Each row is a point on a tangle of strands that fork and nearly touch. The rows are in no order.
Two points are linked if the straight distance between their rows is under 74.5. Some points are linked to none.
Q765: [-28,18,12,-16,-1,-8,-47,6,-54,-9,-42,-60,-22,-7,-20,-4,-10,34,-38,-78,-42,-15,-39]
Q686: [34,-58,42,20,-3,-33,-2,-37,79,-24,23,5,-27,-31,8,34,-3,17,-29,55,-10,1,10]
Q395: [49,-33,9,38,-13,-14,22,-24,37,-12,52,18,16,-10,30,-2,-11,-11,14,48,6,32,22]
Q712: [6,-41,34,2,-7,-29,-7,-32,58,-17,5,-1,-35,-30,-3,35,-10,28,-32,32,-23,-8,-5]
Q885: [-42,-1,-31,-30,-7,12,-14,-9,4,-11,2,42,9,38,21,3,6,-48,15,1,-18,-13,-37]
Q82: [3,-30,17,-3,-5,-17,5,-31,46,-11,22,15,-20,-16,6,25,-10,1,-5,30,-24,-1,0]
Q838: [-27,-41,-3,7,-23,6,-6,-12,-13,-16,-4,13,4,34,28,-54,24,17,-14,5,28,12,-32]
Q260: [40,-2,-17,30,-12,-2,18,9,-4,9,39,11,50,14,28,-46,5,-19,19,34,49,36,41]
Q20: [-10,5,-47,-20,22,47,0,40,-48,21,-35,-14,12,23,-8,-48,46,-14,20,-16,28,-21,-11]
Q302: [-20,-10,-10,-10,10,27,-2,31,-42,7,-48,-45,-37,-7,-23,-29,11,50,-8,-56,-25,-28,-36]
Q945: [2,9,24,-6,-6,-25,6,-8,-1,3,-2,-16,-24,-25,-13,25,-21,32,-11,-14,-29,-7,9]
Q646: [-23,13,-23,-33,37,52,8,23,16,13,-22,29,-29,7,-22,32,5,-20,44,-26,-25,-40,-23]
Q591: [58,-58,20,48,-4,-10,20,-32,59,-25,51,9,-5,-16,23,13,6,8,7,62,-1,18,13]
Q564: [-7,37,-12,-28,48,33,8,22,3,21,-8,38,-10,3,-20,50,-4,-35,49,-31,-14,-34,2]
Q480: [-17,34,26,-9,-4,-22,-43,10,-57,-4,-35,-57,-20,-11,-26,13,-23,37,-42,-71,-38,-8,-16]
Q841: [-26,8,-14,-24,18,29,-7,34,-39,6,-45,-36,-29,1,-30,-4,5,21,9,-62,-35,-34,-41]
Q272: [37,8,-16,28,10,2,19,-2,22,5,48,38,44,14,29,2,-7,-65,37,42,7,29,34]
Q431: [18,-63,10,-6,31,36,20,25,65,-15,3,-6,-62,-42,-35,18,22,26,39,14,-18,-33,-13]
Q372: [22,19,11,9,2,-19,20,21,-19,8,-3,-31,-18,-36,-21,12,-14,46,2,-24,-15,-8,33]
Q423: [-2,6,-49,-11,32,41,10,21,-14,28,-7,27,20,27,15,-34,40,-35,40,3,19,-21,2]
Q180: [-19,-5,-48,-9,12,32,-2,9,-15,12,-1,36,30,40,25,-41,39,-48,27,14,29,-3,-12]
Q297: [4,21,0,-21,22,-3,14,2,20,3,9,11,-19,-16,-30,49,-23,-6,25,-15,-22,-14,15]
Q184: [12,5,-5,-2,3,-17,11,-11,27,2,34,26,9,0,12,20,-19,-30,18,24,-11,15,19]
Q138: [-29,-57,-8,19,-18,28,1,8,-17,-12,-17,1,-3,37,29,-75,38,41,-15,11,49,11,-42]
Q269: [34,25,-16,3,18,-1,28,25,-12,17,11,-6,9,-16,-4,7,-8,1,34,-3,-2,-2,44]
Q97: [16,-8,-43,5,41,46,27,25,1,23,-5,10,2,13,7,-28,35,-10,52,6,12,-27,16]
Q657: [-18,9,-25,-20,37,32,5,4,25,9,7,56,4,22,9,28,8,-58,43,4,-12,-21,-13]
Q168: [-19,9,29,-13,-33,-39,-19,-38,12,-11,4,3,-5,0,12,31,-34,-3,-36,3,-33,6,-3]
Q720: [9,-50,-33,13,9,35,25,0,18,6,7,14,-9,9,19,-39,31,13,37,22,5,-6,-6]
Q130: [-10,22,28,-15,-17,-31,-8,-20,12,-1,5,-2,-11,-13,-6,40,-39,5,-17,-6,-32,2,9]
Q550: [16,53,8,2,-10,-17,-7,38,-80,5,-31,-55,25,-26,-29,-15,0,20,-13,-27,21,16,29]
Q777: [-14,-16,21,26,-19,-23,-10,-10,-29,-13,-19,-16,-17,4,10,-26,1,46,-43,-16,0,6,-18]
Q57: [40,-9,7,-5,42,16,31,21,41,0,11,-13,-39,-41,-51,44,1,26,50,-13,-14,-24,26]
Q427: [-1,44,5,-19,17,-9,-1,35,-44,11,-24,-32,-13,-11,-35,23,-15,16,8,-55,-27,-20,10]
Q701: [33,-24,11,47,-36,-23,17,-27,26,-16,53,27,36,2,46,-22,-20,-12,-4,47,29,46,19]
Q328: [4,16,-22,-5,38,18,8,4,21,17,24,55,24,13,18,27,0,-63,45,10,-4,-6,10]
Q75: [-32,3,-35,-26,24,35,-2,8,8,9,-8,48,3,28,17,9,14,-56,37,-6,-15,-29,-26]
Q536: [-13,4,-35,-5,-1,4,-6,-5,-3,3,22,46,46,40,34,-23,16,-62,19,21,26,17,-1]
Q234: [-7,2,34,42,-36,-42,-21,-14,-22,-21,-6,-12,-7,-3,17,-19,-14,47,-63,-2,12,17,-6]
Q669: [-2,-15,5,-10,-2,-12,2,-35,50,-11,33,35,0,0,16,34,-18,-30,5,34,-22,9,-1]
Q809: [-12,36,42,-9,-5,-29,-25,0,-26,4,-26,-52,-35,-25,-35,40,-41,43,-37,-60,-48,-14,0]
Q50: [-3,18,-49,-17,12,42,-2,19,-50,20,-15,-8,37,28,-9,-50,52,-24,12,2,57,-2,-5]
Q76: [-18,17,-42,-28,26,38,-3,35,-38,22,-34,0,4,21,-8,-17,27,-20,25,-27,0,-30,-17]
Q100: [-18,-16,8,10,-34,-26,-7,-28,4,-12,23,28,12,17,32,-23,-7,-3,-22,19,8,27,-11]
Q387: [-44,-18,43,-3,-46,-36,-52,-75,41,-14,-24,3,-19,15,18,37,-26,10,-76,11,-40,-4,-44]
Q828: [-9,-32,-16,15,-7,31,10,21,-42,1,-5,-27,24,30,6,-76,59,37,-13,7,81,20,-11]
Q795: [20,64,7,12,-25,-13,1,30,-74,-3,-24,-49,45,-32,-21,-23,-9,-6,-11,-6,46,32,39]
Q479: [-33,-25,45,9,-27,-33,-45,-63,46,-14,-33,-9,-40,-2,5,33,-21,31,-82,10,-40,-8,-40]
Q627: [-8,9,-24,-3,-16,-8,-3,-12,8,-3,28,52,57,29,40,-18,1,-75,8,26,25,32,6]
Q556: [27,-5,-20,22,-10,11,14,18,-24,10,21,-6,49,15,17,-60,27,2,11,28,73,33,28]
Q930: [11,-7,-34,1,23,26,23,30,-17,17,-9,-7,-4,3,-8,-28,24,13,34,-9,1,-22,15]
Q342: [19,-32,-9,-2,36,36,30,19,39,-2,4,-4,-42,-28,-34,20,16,20,51,0,-17,-30,4]
Q533: [-16,-49,-21,20,-12,33,10,12,-21,-3,4,-6,17,37,22,-80,52,32,-4,16,75,20,-19]
Q768: [53,-57,36,36,-7,-29,6,-39,70,-29,47,7,-11,-23,21,23,-1,5,-16,65,-2,17,13]
Q864: [24,14,-18,11,31,15,17,-5,36,14,40,51,32,14,22,29,-3,-69,44,27,-4,8,21]
Q416: [24,41,-8,11,-20,-3,8,26,-55,4,-6,-29,53,-13,-4,-36,4,-12,1,11,61,35,41]
Q797: [40,7,-26,27,13,10,21,9,7,16,35,23,48,14,28,-22,0,-51,36,28,25,22,39]
Q766: [11,50,3,-11,3,-20,2,40,-64,9,-25,-49,6,-22,-28,-1,-8,19,-5,-39,-4,-4,24]
Q230: [-27,9,-35,-29,33,53,5,38,-8,17,-33,13,-17,16,-7,0,19,-18,37,-26,-22,-37,-27]
Q204: [-3,36,-15,-23,29,6,12,20,-1,18,-1,20,-5,1,-20,39,-16,-23,35,-24,-14,-20,6]
Q849: [-30,-27,-10,-6,-23,-6,-8,-18,-4,-15,5,25,6,34,28,-33,11,-8,-5,12,3,12,-30]
Q610: [-4,-28,58,1,-13,-44,-24,-45,70,-11,-15,-8,-35,-30,-12,55,-26,31,-55,30,-32,-8,-3]
Q869: [0,39,48,-31,-2,-31,-13,-13,27,3,-11,-22,-32,-35,-49,76,-54,15,-12,-28,-39,-12,19]
Q248: [26,33,-11,18,-18,4,11,17,-39,6,17,-19,64,-4,5,-47,11,-18,-1,28,76,45,41]
Q873: [-18,-24,56,21,-26,-54,-41,-57,67,-14,-33,-13,-36,-15,-6,54,-25,36,-87,29,-28,-6,-13]
Q620: [-32,10,36,-14,-47,-43,-38,-52,24,-14,-3,6,-2,13,18,37,-42,-6,-57,1,-36,9,-22]
Q304: [21,9,-6,4,4,-12,20,1,5,5,24,14,14,-8,14,8,-14,-14,24,12,-4,7,26]
Q789: [1,21,-12,6,-30,-14,-6,2,-19,-10,24,25,66,19,27,-31,-5,-57,-5,25,46,49,20]
Q997: [-14,38,50,-26,-8,-33,-27,-18,3,7,-23,-37,-35,-26,-42,69,-53,30,-35,-48,-49,-12,4]
Q587: [-24,-18,-15,-18,-3,2,0,-26,33,-11,23,47,0,22,23,5,0,-42,10,25,-18,0,-26]
Q303: [-34,-8,20,-6,-13,-6,-34,-7,-27,-11,-35,-34,-34,0,-6,-6,-11,33,-43,-49,-38,-17,-40]
Q665: [36,3,10,4,25,-2,35,21,9,10,8,-24,-26,-45,-34,33,-9,42,30,-18,-19,-16,34]
Q317: [-7,-56,6,-15,12,31,11,6,56,-15,-5,-1,-58,-33,-17,9,17,23,19,22,-26,-27,-31]
Q46: [-23,-27,24,22,-17,-12,-23,-24,-6,-15,-30,-19,-42,1,4,-19,-2,55,-61,-22,-23,-13,-44]
Q492: [19,16,-23,0,20,5,22,35,-31,16,-10,-17,-1,-11,-14,-11,10,14,29,-21,2,-17,27]
Q176: [-17,17,40,30,-46,-43,-34,-22,-27,-26,-8,-12,6,5,19,-15,-28,21,-69,-8,6,29,-7]
Q842: [9,-16,19,34,-36,-31,6,-35,18,-18,38,31,22,6,46,-21,-19,-5,-25,40,17,40,8]
Q45: [-19,34,0,-31,23,13,-3,36,-34,14,-32,-34,-32,-8,-47,27,-14,18,11,-75,-43,-37,-18]
Q733: [3,9,-10,12,-16,22,5,18,-58,4,-4,-43,44,14,-8,-62,47,27,-20,5,89,34,3]
Q650: [3,39,23,-39,15,-15,0,-8,29,3,-1,3,-29,-25,-59,73,-43,-5,10,-27,-29,-12,14]
Q648: [-4,26,-28,-5,-10,29,0,17,-61,12,-5,-29,50,17,-13,-51,49,-5,-8,4,78,27,-4]

A fork is a point with three links, a tip a point with one. Leave the first point through the second and follow the links. Name the first fork or tip that comes.
Q372, Q665 -> Q317
Q130, Q168 -> Q712
Q184, Q304 -> Q789
Q766, Q427 -> Q302
Q627, Q536 -> Q669
Q297, Q650 -> Q176

Follow the links from the first point to the second, and from the first to the third. Name the last point that the two ways share.
Q669, Q479, Q701 -> Q712
Q97, Q479, Q328 -> Q669
Q701, Q620, Q657 -> Q712

A fork is a point with three links. Follow the links from the first point to the second and name the forks in between, in order.
Q492, Q701 -> Q669, Q712
Q930, Q328 -> Q669
Q372, Q82 -> Q712
Q620, Q587 -> Q712, Q669
